Points, in no order, along strands that fork and pass close to each other.
Two points are linked if the straight distance between their rows is under 105. Some points are linked to none.
Q674: 8	-7	-5	-1	-13	-16	3	8	12	-16	14	14	-7	-2	-14	-8	26	10	-21	7	11	-23	-39	7	-10	8	-14	41	11	15	6	21	-1	14	17	19	9	25	-24	6	-30	-9	-5	3	2	20	30	-10	-11	-7	-8	-6	-32	15	8	-20	6	-4	15	-37	-1	-19	7
Q404: -2	-9	2	-35	-24	-9	-26	13	0	-14	-2	13	-8	-9	18	-14	-1	14	25	-40	-7	-11	-2	0	-23	28	-23	-7	19	8	-21	5	-7	26	15	5	-11	-16	19	-16	11	5	6	0	37	0	-2	4	-6	2	-11	-17	0	-2	43	-36	16	21	0	12	22	-4	9
Q233: 17	-24	-5	19	4	3	19	-10	-12	28	3	-1	23	26	-9	-9	-33	16	-10	-20	-34	35	-19	8	-16	-23	23	-9	-37	13	-3	5	-14	5	12	-3	-14	-17	-4	-4	-16	10	12	-10	-8	10	-3	-27	13	15	16	-8	28	2	-14	40	-34	15	-6	28	-12	8	-20
Q896: -12	17	-1	-36	-8	-32	-10	5	15	-30	18	-4	-35	-4	-9	7	5	4	-8	3	22	-16	-5	-7	-10	19	-48	13	40	3	-3	5	8	15	11	3	10	15	4	-12	-10	-20	-10	0	4	-3	30	-11	-21	-20	-3	-6	-33	2	10	-36	21	-1	3	-7	12	-32	18
Q810: -6	1	7	-15	14	15	16	-21	7	48	1	33	2	-1	-7	13	-22	-17	26	0	3	-3	22	26	-13	12	-5	-12	-6	31	8	-24	25	-29	4	21	29	14	7	44	-23	-21	-19	7	-21	-12	-19	0	-16	-18	-33	13	-6	6	34	-13	4	-12	-10	-40	16	12	-28
Q854: -12	13	-16	-21	-40	12	5	16	-19	-11	18	9	4	9	22	6	7	6	15	-34	-13	-29	33	4	-25	17	19	35	20	-15	-12	15	-5	-1	12	-1	26	-1	5	16	14	3	-6	-10	36	-2	-7	24	-9	14	-2	1	-17	15	26	-16	8	36	4	-21	4	-3	32
Q725: 7	-17	-23	-13	-16	-3	27	-5	-14	-7	19	-14	-2	36	-8	5	-25	31	-22	-37	-33	35	4	16	-30	-16	6	15	-3	-27	-7	12	-7	-4	2	-15	2	-7	10	14	-5	-7	12	-28	11	7	-17	-27	-1	16	18	7	9	8	4	30	-21	18	7	32	-8	10	22
Q555: -3	15	-13	12	3	5	7	13	15	-2	12	19	-9	10	-13	-17	-9	21	-12	-7	-6	-8	-26	18	-24	-2	-1	26	-11	17	4	24	-6	3	12	10	0	20	4	0	-21	-11	19	11	25	28	26	-2	-1	3	33	-34	-19	6	3	6	2	31	5	-20	2	-38	2
Q795: 6	6	7	-29	-7	-31	-16	-1	-13	-23	3	-28	-17	-7	3	-1	-5	8	1	-10	16	29	-1	-19	13	6	-47	-26	28	-28	-24	-1	4	16	4	-10	-14	-13	24	-35	21	-1	-18	-21	2	-24	4	-16	4	-12	-7	-1	9	-10	-2	-30	0	-16	-5	41	19	14	18
Q263: 10	-18	-9	-23	-10	-25	19	-1	-17	-13	24	-4	-8	10	-16	7	6	16	-25	-15	-4	-6	-3	1	-17	-7	-17	27	22	-14	2	15	3	1	4	4	1	7	-19	14	-20	-12	-14	-29	-3	0	-4	-17	-20	3	-24	23	-6	23	-7	-6	-14	-12	28	-6	-1	20	27
Q519: -15	9	2	-33	43	5	-7	3	38	22	-21	15	-19	-11	-4	-2	-46	3	-17	0	-7	29	2	0	-21	6	-36	-29	-4	17	30	-34	10	-18	-9	-10	-12	9	26	16	-15	-29	12	8	-2	-3	-13	-24	2	-29	7	-10	10	-28	10	-2	16	-8	-10	22	2	-10	-12
Q331: -7	-7	-10	8	-33	-16	-7	11	5	-46	10	-19	-4	0	-6	1	48	1	-11	5	19	-20	-8	0	15	12	-16	30	21	-20	-5	23	-3	9	11	5	7	6	-22	-24	4	1	-4	-15	16	2	18	9	-14	5	4	-4	-34	21	-8	-18	20	6	10	-5	-3	-22	36
Q151: -1	-24	4	20	-43	-5	-16	10	-14	-12	12	0	26	-8	2	-23	15	-4	-4	8	-15	-28	-36	-21	0	8	27	18	-8	-3	-6	38	-35	22	22	24	-4	-23	-19	-28	-1	33	-11	-10	29	14	13	17	19	30	12	-18	18	8	-17	-11	6	17	-14	-32	-3	-4	7
Q41: 6	-14	5	40	24	9	2	-10	-10	31	-10	-2	21	11	-4	-19	-14	-4	1	-2	-11	21	-9	13	7	-24	39	-26	-33	26	0	-5	2	-7	-4	-3	-26	-30	1	-8	0	19	14	-4	-12	-5	-4	-14	12	16	5	-6	35	1	-10	41	-26	1	4	36	-15	17	-40
Q955: 3	35	-3	-17	14	20	-4	-7	15	-16	6	-4	-23	9	-3	28	10	19	20	-8	35	4	27	19	13	-2	-14	-6	19	9	-19	-19	26	-12	-9	-21	12	29	45	9	3	-9	-2	5	3	-13	18	-4	-36	-12	-10	8	-22	-6	42	-7	14	12	10	3	9	-13	15
Q335: 23	-3	24	36	-2	-4	-29	-9	-19	3	-9	-10	21	6	5	-16	24	-4	53	6	31	14	-10	-4	39	-14	20	-30	7	18	-30	4	-4	22	6	17	-29	-13	13	-33	9	25	-2	2	-8	-12	-4	-1	1	31	-24	-3	13	0	6	-7	0	-7	6	11	1	16	-24
Q153: -9	-2	25	-29	-4	2	-34	5	15	12	-23	19	1	-31	27	-20	-33	-13	26	2	-15	-3	14	-16	-5	30	-12	-30	10	9	6	-23	-16	3	15	12	-7	-18	26	-16	15	4	6	10	15	-16	-8	14	19	-6	-4	-15	23	-22	18	-32	32	-5	-31	-1	11	6	-22
Q731: -4	-3	-21	17	7	-4	2	14	16	-20	11	-7	-9	1	-25	-20	14	26	-28	-2	5	-2	-38	0	-9	-13	-11	26	-13	0	14	26	-12	9	8	2	-10	17	-19	-13	-19	-15	19	6	18	34	28	-7	-5	-1	39	-18	-25	2	-15	22	-9	21	11	-1	-6	-35	14
Q231: 11	-14	-18	3	-8	4	30	-4	-14	17	17	-7	10	38	-10	0	-40	28	-23	-32	-40	40	-14	16	-33	-23	14	12	-26	-10	0	9	-16	-1	11	-10	1	-5	2	10	-15	-3	12	-24	-3	13	-7	-34	6	11	31	-2	18	10	-10	41	-35	24	-3	21	-11	3	2
Q549: -5	-5	-2	-23	33	13	-4	-10	17	18	-32	-4	-13	-10	2	1	-40	-7	-13	-8	-15	28	14	-2	-10	-11	-15	-40	-11	-3	16	-32	1	-11	-16	-17	-12	-12	29	9	-1	-10	15	5	-4	-11	-20	-15	13	-11	7	6	24	-25	4	12	-5	-16	-6	38	-4	17	-14
Q670: -1	10	2	33	3	28	9	1	-2	35	0	32	18	7	7	-1	9	-12	29	-22	1	-23	22	12	-14	2	49	5	-19	26	0	-3	-9	-19	-2	11	12	6	7	21	9	16	11	21	8	5	-5	28	7	13	-8	-17	-12	9	27	2	5	31	4	-22	-4	3	-23
Q796: -21	24	8	-25	-11	26	10	16	6	14	-2	21	0	-1	27	-7	-39	-10	15	-19	-26	-17	29	-3	-30	26	10	16	-4	-5	12	-9	-9	-21	5	5	30	-2	12	13	12	5	-3	10	22	-1	-10	32	19	-10	24	-15	3	-15	13	-11	30	24	-22	-22	3	-17	10
Q317: 2	-24	-3	2	27	-12	11	-16	-5	7	-11	-17	-4	1	-2	13	-9	0	-34	7	-13	35	-6	-3	2	-25	-8	-14	-13	-19	8	-20	5	-1	-16	-27	-22	-11	-10	7	6	-4	-1	-13	-20	-6	-29	-26	9	-4	-11	20	22	-3	-26	32	-35	-34	7	32	-1	24	0
Q254: -8	17	0	-10	-9	5	-16	12	-1	-14	-12	-2	9	-7	12	-14	-26	9	11	0	-19	-2	16	-20	-1	14	7	-1	-2	-28	-3	7	-18	4	4	-6	1	-17	11	-28	24	19	3	0	12	2	-3	29	21	12	43	-23	20	-15	-19	0	2	18	-19	12	2	-12	13
Q964: -19	20	2	-50	25	-12	-1	4	36	2	-3	11	-30	-21	2	4	-40	-2	-26	20	-7	8	2	-15	-12	21	-39	-16	17	2	35	-32	13	-11	-9	-9	7	17	13	5	-11	-33	4	10	-4	0	4	-8	2	-40	14	-2	6	-32	-8	-16	35	-13	-24	-3	-3	-28	-4
Q817: -13	8	-1	-32	-11	6	25	5	-2	22	10	27	-6	-10	4	5	-33	-10	-16	1	-28	-20	7	3	-37	27	-7	23	7	-2	19	-8	-3	-21	4	12	28	15	-10	30	-16	-23	-8	0	-9	-5	-5	8	6	-26	-6	4	-1	0	-6	-13	12	8	-16	-39	5	-6	-1
Q238: 5	-5	-7	-8	26	-8	-23	2	13	-23	-22	-35	-22	-14	1	1	3	10	-9	-12	5	14	4	-17	12	2	-22	-24	10	-21	-3	-12	5	10	-20	-28	-21	-14	20	-12	22	-2	12	0	-6	-2	-7	-13	1	-4	1	-7	-3	-9	9	11	-7	3	-2	51	-2	2	12
Q671: 1	-24	-33	24	-6	12	2	13	-5	-15	-6	-5	4	-1	1	-6	27	14	-26	-35	-14	-19	-13	-2	-14	3	20	26	-17	-15	12	24	-16	16	-4	-19	-11	-17	-17	0	13	12	35	13	18	33	-16	-7	1	25	10	-16	-13	15	7	25	-24	26	8	25	-6	12	10
Q144: 21	-18	5	42	-13	-8	-24	-4	-11	-13	-1	-1	21	7	-3	-10	36	1	31	-1	26	0	-22	5	24	-17	20	-9	-2	29	-24	23	-5	35	4	23	-25	-13	8	-19	-6	22	3	8	6	8	5	-5	-4	31	-17	-6	2	14	10	-10	-3	-3	9	1	2	12	-13
Q698: -7	-5	23	-2	2	0	-23	9	16	25	-8	33	7	-22	8	-25	-22	-13	15	0	-15	-15	-10	3	-15	25	8	-18	-8	36	16	-7	-17	1	23	26	-9	-5	8	-11	2	7	6	15	19	-4	3	15	16	-8	3	-20	18	-21	16	-21	29	3	-24	-11	8	-2	-46
Q284: 20	-16	5	28	-9	0	2	-3	-11	19	4	16	16	9	-16	-5	31	-5	20	-5	12	-13	-22	11	8	-13	27	13	-7	40	-8	21	2	20	4	24	-12	7	-7	14	-16	8	4	2	-2	17	7	-3	-6	23	-29	-4	-9	25	13	-2	-8	-8	21	-14	-4	12	-13
Q974: -1	10	9	44	29	14	6	-4	3	31	-9	9	11	4	-12	-14	-1	-12	0	23	0	1	-10	15	13	-17	38	-11	-38	29	10	-5	9	-23	-4	3	-11	6	-15	0	-2	9	8	14	-18	4	13	1	14	-2	14	-6	9	2	-17	29	-17	6	6	3	-17	-3	-36
Q638: -1	-20	-5	2	-29	-15	9	1	5	-35	17	-3	-1	11	-21	-11	32	11	-15	9	14	-5	-47	3	-10	-4	-18	36	12	-2	5	38	-15	20	22	20	1	7	-21	-21	-31	-8	-16	-15	20	11	37	-4	-3	6	5	-1	-31	22	-4	-19	2	2	12	-17	-2	-29	27
Q3: -6	3	9	14	16	21	10	-17	1	50	-10	18	13	-5	-4	9	-12	-32	13	27	8	-9	22	20	-2	2	15	-27	-14	32	20	-23	24	-32	-8	24	17	7	3	39	-17	-5	-11	12	-32	-13	-15	-1	3	-16	-21	19	-3	6	4	-1	-4	-22	-8	-23	-1	19	-41
Q902: -5	-16	1	-40	-20	-5	-1	8	-1	7	5	31	-10	-20	8	-4	-14	6	-2	-11	-18	-34	-9	6	-40	26	-19	27	14	21	12	-1	-3	5	16	17	16	4	-6	18	-16	-21	-2	-4	11	-1	-3	5	-1	-17	-25	-7	1	3	27	-34	23	6	-4	-34	13	-8	-4
Q946: -9	25	9	-3	18	8	-3	6	13	4	-16	0	-5	-11	2	-12	-38	8	-2	17	-16	11	2	-14	7	4	-6	-14	-13	-12	13	-12	-3	-8	-5	-8	-7	-1	12	-14	11	2	5	14	8	-1	13	12	19	-7	43	-16	19	-24	-28	17	17	14	-12	9	-6	-23	-9
Q772: 8	11	5	12	12	34	-2	-21	-4	15	-25	-7	14	9	7	14	-5	-15	39	-9	11	20	36	8	19	-11	26	-34	-5	3	-12	-21	7	-6	-18	-8	-1	-13	29	15	20	17	5	6	-7	-16	-17	15	-3	21	-13	13	14	-12	21	14	-3	-4	-10	24	-7	22	-14
Q507: 22	-36	-1	-21	-17	-36	-20	-1	-9	-26	0	-29	-7	3	-4	-15	-1	12	-4	-22	-4	31	-14	-23	1	1	-35	-18	17	-25	-14	7	-13	29	4	-6	-22	-33	5	-34	12	3	-6	-20	7	-13	-2	-29	11	2	-5	4	13	6	-7	-9	-17	-10	-7	40	12	16	23
Q818: -5	2	1	-20	21	17	-7	-11	10	11	-23	-2	-14	-18	-1	20	3	-19	5	-1	19	-6	30	3	4	9	-6	-18	10	16	14	-34	27	-14	-22	-4	5	5	15	28	0	-15	6	10	-18	-17	-23	-5	-15	-15	-39	23	-13	0	29	-16	6	-24	6	13	-1	25	-12
Q248: 7	22	40	19	-11	-24	-28	-3	-10	-22	-2	-6	3	-14	13	-20	15	-7	30	45	31	-3	-25	-7	39	12	-9	-10	24	-2	-7	9	-3	16	17	26	-1	7	-10	-46	-2	24	-17	1	-17	-5	34	10	7	1	-5	-6	6	-12	-19	-27	27	-31	-20	-23	7	-21	-17
Q700: 23	-37	-11	1	-32	-7	5	-3	-19	-2	8	1	21	13	2	-11	-9	13	-3	-36	-33	14	-25	7	-14	-7	19	10	-11	4	-12	23	-30	28	18	11	-15	-25	1	-7	-13	14	-4	-23	18	14	-10	-23	3	29	-9	3	28	18	7	6	-18	18	-8	7	-1	19	2
Q240: -2	20	12	-20	18	-12	6	-1	2	-6	2	-11	-13	1	-5	7	-27	12	-21	38	-5	28	-8	-16	16	-15	-35	-18	1	-25	4	-15	6	-10	-3	-15	7	9	-7	-14	1	-13	-16	-20	-19	-13	6	4	7	-22	20	6	20	-23	-46	5	-7	-24	-10	-2	0	-6	5
Q239: -10	-3	12	33	13	-14	3	10	24	16	1	24	6	-21	-12	-20	12	-22	-24	31	1	-37	-33	-2	13	9	18	12	-20	37	26	0	6	-6	3	13	-1	13	-32	-3	-16	2	14	32	-11	17	22	5	5	-19	2	-16	-9	-3	-14	3	18	-18	-10	-30	-13	-15	-37
Q775: 13	-18	-17	34	-12	10	21	10	-14	19	3	13	13	12	-21	6	27	-6	-8	-10	-1	-29	-17	11	-4	-8	42	36	-24	25	-3	26	-6	2	-1	15	3	16	-25	21	-7	4	12	7	-5	23	-3	-1	-10	17	-23	0	-18	25	2	8	-29	15	19	-26	-14	19	5
Q152: 0	13	-16	34	14	6	8	-4	-11	-16	8	-15	7	13	-19	13	46	6	-2	22	23	6	-3	15	30	-36	16	25	-11	-13	-6	8	21	-20	-10	-18	11	24	-28	5	-1	-10	1	4	-18	7	4	-2	-27	12	10	22	-26	16	-28	31	-27	-4	22	-4	-21	-7	14
Q966: -3	9	-4	9	38	19	-4	-8	21	-1	-20	-7	-10	-15	-7	18	19	-14	-3	16	23	-9	19	2	22	-4	6	-8	-6	8	12	-32	25	-12	-33	-23	-3	14	3	24	1	-6	18	23	-24	-3	-9	-1	-17	-7	-18	21	-11	-5	6	14	-5	-16	9	21	-14	8	-8
Q989: 14	-49	-22	5	-38	-16	-10	5	-17	-19	9	-10	18	3	-3	-21	8	19	-11	-26	-26	6	-25	-13	-5	3	7	4	-5	-14	-8	34	-36	28	10	0	-18	-39	-2	-24	-4	15	-3	-20	25	15	-12	-13	12	32	6	-13	24	14	-1	3	-19	18	-17	22	8	14	21
Q843: 14	-6	2	-7	18	-18	-22	-5	13	-8	-12	6	-19	-18	-7	-3	9	7	2	0	23	-5	-17	-3	3	5	-23	1	15	17	0	-5	3	15	1	5	-16	12	3	-7	-16	-14	9	18	-8	10	9	-15	-3	-11	-15	-12	-18	-4	15	-14	10	-9	8	7	2	-7	-15
Q605: 6	14	14	4	37	5	-20	-13	-3	-1	-31	-21	-1	-10	14	-10	-14	-9	14	21	13	45	4	-18	37	-13	-13	-53	-3	-11	-11	-25	10	2	-18	-11	-16	-10	36	-25	25	6	1	3	-18	-16	-5	-3	7	-5	-2	-2	25	-31	-18	4	-6	-23	-11	46	7	14	-16
Q450: 7	-23	-26	5	-21	13	10	4	-26	-18	5	-10	4	10	-7	7	26	11	-16	-37	-10	-15	9	7	-17	2	23	27	8	-19	-4	26	-5	6	-1	-14	1	-9	-4	16	9	2	16	-12	12	13	-24	-8	-11	27	-9	7	-12	31	20	6	-23	21	19	13	-10	21	27
Q86: -8	31	2	1	-2	34	42	-8	-4	33	14	5	5	18	10	23	-21	-20	4	6	-6	3	39	12	-16	4	18	16	-8	-2	0	-8	7	-35	-12	1	31	20	-5	50	-8	-12	-24	2	-19	-4	-10	18	10	-22	15	18	-5	4	-13	2	0	13	8	-32	-8	-10	11
Q658: -17	18	-3	-9	13	-5	5	6	12	-13	-3	-13	-7	-5	-3	-6	-24	16	-23	33	-18	18	-3	-12	4	-10	-14	-5	-10	-31	13	-8	-2	-16	-4	-20	5	7	-10	-16	10	-10	-6	-2	0	1	18	8	15	-14	55	-4	12	-21	-54	24	4	-1	-12	-5	-4	-28	11
Q662: 7	-8	2	3	-2	18	26	-16	-28	29	-9	0	18	10	11	17	-22	-18	3	-3	-17	17	17	1	-4	-8	32	-10	-12	-13	-3	-7	-7	-8	-8	-4	0	-20	-6	16	4	12	-17	-19	-20	-18	-36	0	21	15	-11	21	33	-2	-15	17	-20	-10	-3	3	2	27	-5
Q653: -14	24	-1	-7	-6	25	40	4	-7	34	16	8	5	11	14	17	-44	-17	-6	2	-28	-7	25	-1	-39	13	17	19	-12	-3	19	1	-16	-37	-3	8	33	11	-10	37	-2	-8	-20	5	-17	-3	-11	29	20	-26	23	10	3	-6	-23	4	-3	17	-14	-36	-2	-11	11
Q973: -4	-5	14	20	11	22	-12	4	12	40	-11	32	12	-10	1	-11	-14	-16	22	-10	-5	-10	4	12	-15	8	27	-19	-26	37	10	-9	-4	-17	15	14	-2	-6	13	12	3	7	10	22	9	0	0	10	10	3	-6	-23	9	-3	31	-3	14	12	-8	-4	5	5	-48
Q5: -1	-12	-8	30	-13	0	-25	17	12	-27	-1	13	10	-11	9	-4	54	-6	8	-3	15	-50	-12	-10	11	21	12	15	3	7	0	12	-15	30	-2	10	-15	-7	-2	-5	18	28	20	21	26	28	6	20	1	19	-3	-20	-22	9	16	-10	19	16	2	-5	1	-2	-1
Q742: 1	3	12	-5	-30	4	-14	5	-8	-1	-1	19	10	-3	19	14	30	-8	41	-4	16	-37	15	5	12	19	22	6	25	14	-21	-4	0	14	7	15	8	3	4	6	13	14	2	8	18	-3	-12	20	-11	17	-30	4	-13	17	38	-29	25	11	9	-34	14	5	-6
Q265: 10	20	32	24	-10	6	-31	-8	-10	12	-6	4	23	-1	18	-2	7	-10	63	15	24	6	11	-2	38	0	30	-28	7	16	-32	-4	2	1	8	21	-10	-2	15	-21	17	23	-8	1	-8	-20	2	17	-2	26	-21	2	15	-10	14	-13	17	-4	-4	-8	-1	12	-28
Q739: 0	28	35	15	-16	-10	-14	-9	-14	-4	3	3	13	0	15	3	7	-12	48	40	25	1	4	-3	34	3	13	-10	21	0	-19	2	6	4	16	20	3	12	-2	-26	7	18	-15	-1	-15	-13	21	15	2	7	-4	8	8	-13	-22	-16	24	-17	-14	-26	0	-7	-21
Q436: 0	37	-2	-19	14	38	32	-18	4	21	12	11	-6	29	1	22	-14	-9	15	-9	6	12	52	21	-10	-11	-7	-3	-4	4	1	-21	16	-26	-14	-7	31	21	17	41	-8	-12	-21	0	-8	-15	-14	17	-10	-18	-1	22	-5	-1	20	10	7	8	9	-20	-5	-2	15
Q118: -16	40	-3	-47	8	-17	4	8	23	-20	15	-4	-33	-5	-2	13	-21	7	-21	13	6	-4	12	-15	-11	21	-41	2	27	-13	11	-11	16	-11	-2	-17	12	23	15	1	1	-16	-4	1	4	-4	22	1	-14	-32	15	-6	-9	-21	2	-24	26	-1	-5	-6	0	-33	24
Q509: -3	-5	-10	41	22	7	19	-10	-14	2	2	-13	8	11	-14	14	22	-7	-15	28	6	6	-6	6	26	-39	23	14	-25	-12	-7	-4	19	-23	-23	-22	-6	9	-42	17	-1	0	-2	-4	-30	5	-10	-14	-15	3	-3	27	-5	18	-38	43	-38	-17	24	0	-8	12	-2
Q625: -8	-9	-5	-32	-29	-30	16	3	-13	-26	38	-18	-16	17	-10	18	-4	11	-26	3	3	4	4	-6	-11	-3	-34	21	28	-34	-3	20	2	-2	13	0	8	-5	-12	-8	-11	-17	-23	-35	2	-24	11	-12	-19	4	-15	21	-2	10	-22	-17	-3	-14	19	-2	4	14	39
Q704: 9	10	-11	35	-8	23	16	11	-8	32	17	32	21	17	-3	-2	16	-9	15	-14	-2	-27	-2	16	-18	0	49	30	-28	30	-5	19	-6	-10	4	20	14	12	-9	17	-5	5	15	16	7	20	7	21	0	14	2	-15	-23	14	18	1	0	35	12	-35	-3	-8	-4
Q262: 7	-8	-7	5	31	-11	-11	-9	7	-26	-19	-35	-13	3	0	13	5	11	-10	1	6	33	-2	-10	21	-30	-13	-22	-5	-23	-5	-14	13	6	-26	-37	-22	-11	6	-7	14	-2	5	1	-24	-5	-18	-20	-4	0	2	11	10	-10	-19	30	-28	-22	8	50	-12	13	7
Q728: -9	15	-14	20	-2	-11	9	4	-5	-32	17	-17	0	6	-6	16	41	6	-16	29	17	-3	3	6	23	-21	3	37	6	-26	-1	7	14	-16	-12	-7	21	31	-32	-4	-7	-14	-9	-3	-17	4	15	-1	-20	-3	13	19	-30	15	-27	15	0	-11	13	-30	-13	-21	20
Q276: 3	-4	-4	9	3	-9	22	-3	-18	1	11	-19	9	4	-4	18	12	-2	-25	30	-8	13	-7	2	12	-29	8	12	-5	-34	3	-2	13	-14	-13	-14	5	4	-46	6	-5	-13	-21	-23	-25	-4	-8	-5	-4	1	0	25	3	10	-49	29	-24	-27	17	-16	-1	18	12
Q648: 6	-25	10	-8	26	-2	6	-18	2	27	-15	-4	-4	-5	-3	6	-33	-2	-21	-8	-17	31	-1	1	-11	-10	-12	-30	-17	3	15	-27	3	1	-6	-11	-20	-10	8	13	-11	-7	10	-2	-17	-18	-31	-34	10	-13	-14	18	25	-10	-10	19	-18	-29	-5	36	2	23	-17
Q353: 3	19	3	20	11	43	18	-25	-6	40	-25	-14	21	13	10	19	-18	-40	31	-5	11	13	55	14	13	-20	33	-39	-23	6	5	-27	3	-30	-24	-2	10	-18	15	36	14	21	-12	6	-14	-20	-17	31	10	4	4	18	21	-4	11	32	-13	-11	-2	7	-21	23	-12
Q528: -7	7	2	-33	-23	-17	-13	14	8	-19	4	15	-18	-7	7	-4	6	7	9	-13	5	-28	-9	1	-20	27	-28	15	31	9	-7	6	1	17	24	12	11	8	0	-7	-4	-2	1	5	21	3	18	6	-14	-10	-11	-11	-20	1	26	-37	28	12	2	-14	17	-26	9
Q572: -3	9	21	40	24	-8	2	-3	4	29	-1	15	19	-13	-4	-22	12	-30	-3	47	9	-21	-20	9	25	-4	40	-8	-24	18	15	-13	20	-20	-2	10	-5	5	-38	-10	-8	10	-1	16	-33	1	26	11	12	-24	2	-4	3	-1	-36	13	6	-17	-5	-31	-16	-12	-48
Q287: -7	-14	15	-43	-4	-4	-21	8	10	10	-13	26	-11	-19	24	-18	-30	8	25	-33	-18	-2	2	-2	-22	27	-42	-20	10	14	-5	-15	-13	12	17	10	-7	-17	28	-16	5	-9	5	5	36	-17	-12	4	5	-13	-11	-22	20	-18	40	-36	26	7	-20	7	29	-5	-10
Q614: -9	3	-8	24	-8	-18	-7	4	8	-46	8	-16	2	-12	-4	-2	58	6	-14	18	21	-10	-8	-1	23	-7	-4	26	8	-18	-1	17	3	1	-5	-2	10	16	-33	-25	3	-7	0	4	1	14	25	9	-14	-3	16	2	-33	15	-16	5	11	-6	6	-16	-10	-27	28
Q594: 14	-39	-7	0	-35	-29	-18	5	-10	-36	1	-32	7	-2	-12	-21	15	11	-2	-12	-2	19	-29	-24	10	-3	-20	-6	10	-19	-14	26	-25	41	8	4	-23	-42	-10	-45	-3	5	-16	-20	16	-4	0	-19	16	20	2	-6	9	10	-13	-6	-4	0	-11	27	13	4	28
Q149: -6	10	4	-45	4	-20	17	8	1	-11	17	-23	-25	5	-1	16	-35	12	-47	27	-11	36	8	-18	0	-13	-40	-20	7	-42	2	-8	5	-9	-7	-28	17	4	-2	0	5	-27	-14	-32	-9	-12	-3	10	13	-27	17	18	26	-18	-43	3	-8	-23	5	6	-4	6	26
Q391: 10	18	22	-23	3	-14	-21	2	-9	-12	-9	-20	-15	-8	17	-6	-13	2	30	4	19	37	-5	-18	34	8	-39	-36	27	-11	-26	-10	2	17	5	-1	-13	-1	40	-43	24	10	-17	-12	-5	-21	13	-20	6	-16	3	-11	11	-29	2	-26	4	-21	-17	31	31	1	1
Q623: -18	8	-12	-30	11	-12	-2	11	17	-30	0	-22	-23	-5	-2	-7	-23	24	-41	6	-24	11	9	-18	-10	3	-31	-4	5	-40	17	-1	-3	-5	-8	-34	-1	-3	0	-13	19	-13	7	-5	19	8	10	7	12	-9	42	-12	2	-17	-26	11	3	16	-8	22	2	-15	30
Q525: 7	-27	-30	-16	-25	-3	14	-5	-14	-20	24	-8	2	25	-5	11	1	22	-14	-53	-26	8	14	13	-31	-4	6	21	10	-14	-13	19	-3	7	5	-15	5	-15	6	21	2	3	17	-23	15	8	-15	-25	-12	23	-8	10	-3	26	30	7	-20	25	12	36	-5	15	20
Q899: 6	14	28	1	-5	-20	-35	2	-2	-23	-9	-10	-9	-17	13	-22	-2	-10	31	21	19	18	-27	-20	31	18	-28	-33	20	6	-22	3	-9	27	18	22	-14	1	16	-56	15	24	-10	8	3	-11	33	-6	8	-10	3	-25	5	-23	2	-30	19	-16	-19	7	22	-22	-12
Q714: -1	-10	-32	29	2	8	7	14	4	-28	3	-9	5	8	-12	-9	45	17	-22	-15	7	-17	-17	5	2	-13	15	30	-17	-5	7	33	-12	6	-4	-6	-3	8	-17	-5	3	-4	22	8	18	33	8	1	-10	14	26	-18	-31	15	-3	24	-18	18	19	10	-12	-11	19
Q539: 8	-12	13	-8	-2	0	-19	-11	-4	11	-10	7	0	-15	11	12	25	-14	36	-3	26	-17	25	6	14	16	5	-9	22	17	-3	-17	13	10	-5	9	4	2	8	15	2	-1	3	15	-4	-15	-26	6	-15	10	-53	19	-12	4	37	-29	15	-13	8	-6	14	27	-16
Q969: 1	-4	0	15	17	-21	3	8	20	-7	2	21	-7	-16	-15	-10	18	-3	-32	17	5	-29	-38	-1	3	4	-8	37	-2	23	13	14	1	9	7	18	0	22	-34	2	-22	-5	8	21	-4	29	23	-7	2	-13	-3	-5	-20	0	-10	-5	7	-12	-3	-33	-2	-25	-3
Q963: 1	23	9	-22	5	27	27	-25	0	44	14	28	4	24	8	20	-16	-4	42	-14	9	-3	37	32	-7	5	-6	8	-7	20	-9	-16	21	-25	0	5	39	17	16	35	-8	-11	-36	1	-12	-22	-9	17	-17	-12	-21	19	-12	5	33	-10	7	-2	3	-40	16	2	-4
Q313: -8	6	-1	15	36	16	15	-18	-6	17	-11	-15	1	-3	-9	24	19	-18	-10	33	19	0	17	6	27	-18	9	-7	-14	-7	4	-29	27	-19	-30	-23	4	4	-19	25	-4	-8	-1	5	-42	-8	-19	-2	-12	-8	-16	34	3	2	-21	27	-21	-32	19	6	-14	19	-15
Q249: 6	1	-2	16	-28	3	-17	10	-1	-21	-3	12	7	-2	14	6	51	4	33	-15	20	-39	-1	-3	6	15	11	15	17	14	-19	6	-3	26	3	13	-3	3	11	-3	16	24	19	13	27	12	3	21	-14	20	-13	-15	-29	14	38	-23	16	21	12	-8	5	0	1
Q26: -3	11	-19	-23	14	-5	-9	7	13	-35	-4	-23	-27	0	-1	-2	-13	25	-22	-17	-3	9	5	-9	-5	0	-28	-9	12	-23	4	9	2	10	-15	-26	-16	-4	23	-10	15	-7	17	-5	12	8	4	-12	-5	-2	26	-17	-11	-12	13	9	2	25	4	47	-3	-14	22
Q321: -12	-2	-4	-49	-13	-23	17	10	-2	-14	23	-16	-24	6	-9	15	-25	6	-46	5	-21	6	19	-19	-14	3	-39	8	22	-41	2	2	1	-6	0	-20	13	-4	1	6	5	-16	-16	-27	3	-15	-8	7	2	-15	-1	20	16	-1	-27	-9	-4	-14	5	5	4	16	40
Q654: -2	-25	0	45	-25	-3	-17	19	2	-10	0	3	25	-15	-1	-19	38	-6	-17	3	-10	-39	-34	-23	4	4	35	22	-14	1	1	35	-26	20	6	11	-16	-18	-18	-18	6	32	11	11	29	29	6	16	14	24	2	-22	0	7	-8	2	4	13	-9	-22	-9	3	3
Q922: -9	-2	-6	24	18	37	20	-17	-6	51	-22	-3	14	2	0	21	-14	-41	1	5	8	-1	39	14	-5	-9	31	-27	-24	12	15	-26	11	-31	-22	4	5	-6	6	43	-8	-2	-6	14	-28	-17	-27	0	3	-3	-8	25	5	4	11	26	-27	-18	-1	0	-10	27	-29

A fork is a point with three links. Follow the links from the first point to the second and name the forks in between, in order.
Q964, Q775 -> Q528
Q902, Q625 -> Q528 Q658
Q152, Q742 -> Q509
Q263, Q528 -> Q658

A fork is a point with three links, a tip a point with one. Leave the first point through the second and follow the links. Name the first fork or tip that comes.
Q41, Q233 -> Q555
Q436, Q963 -> Q772
Q572, Q239 -> Q509
Q335, Q265 -> Q700
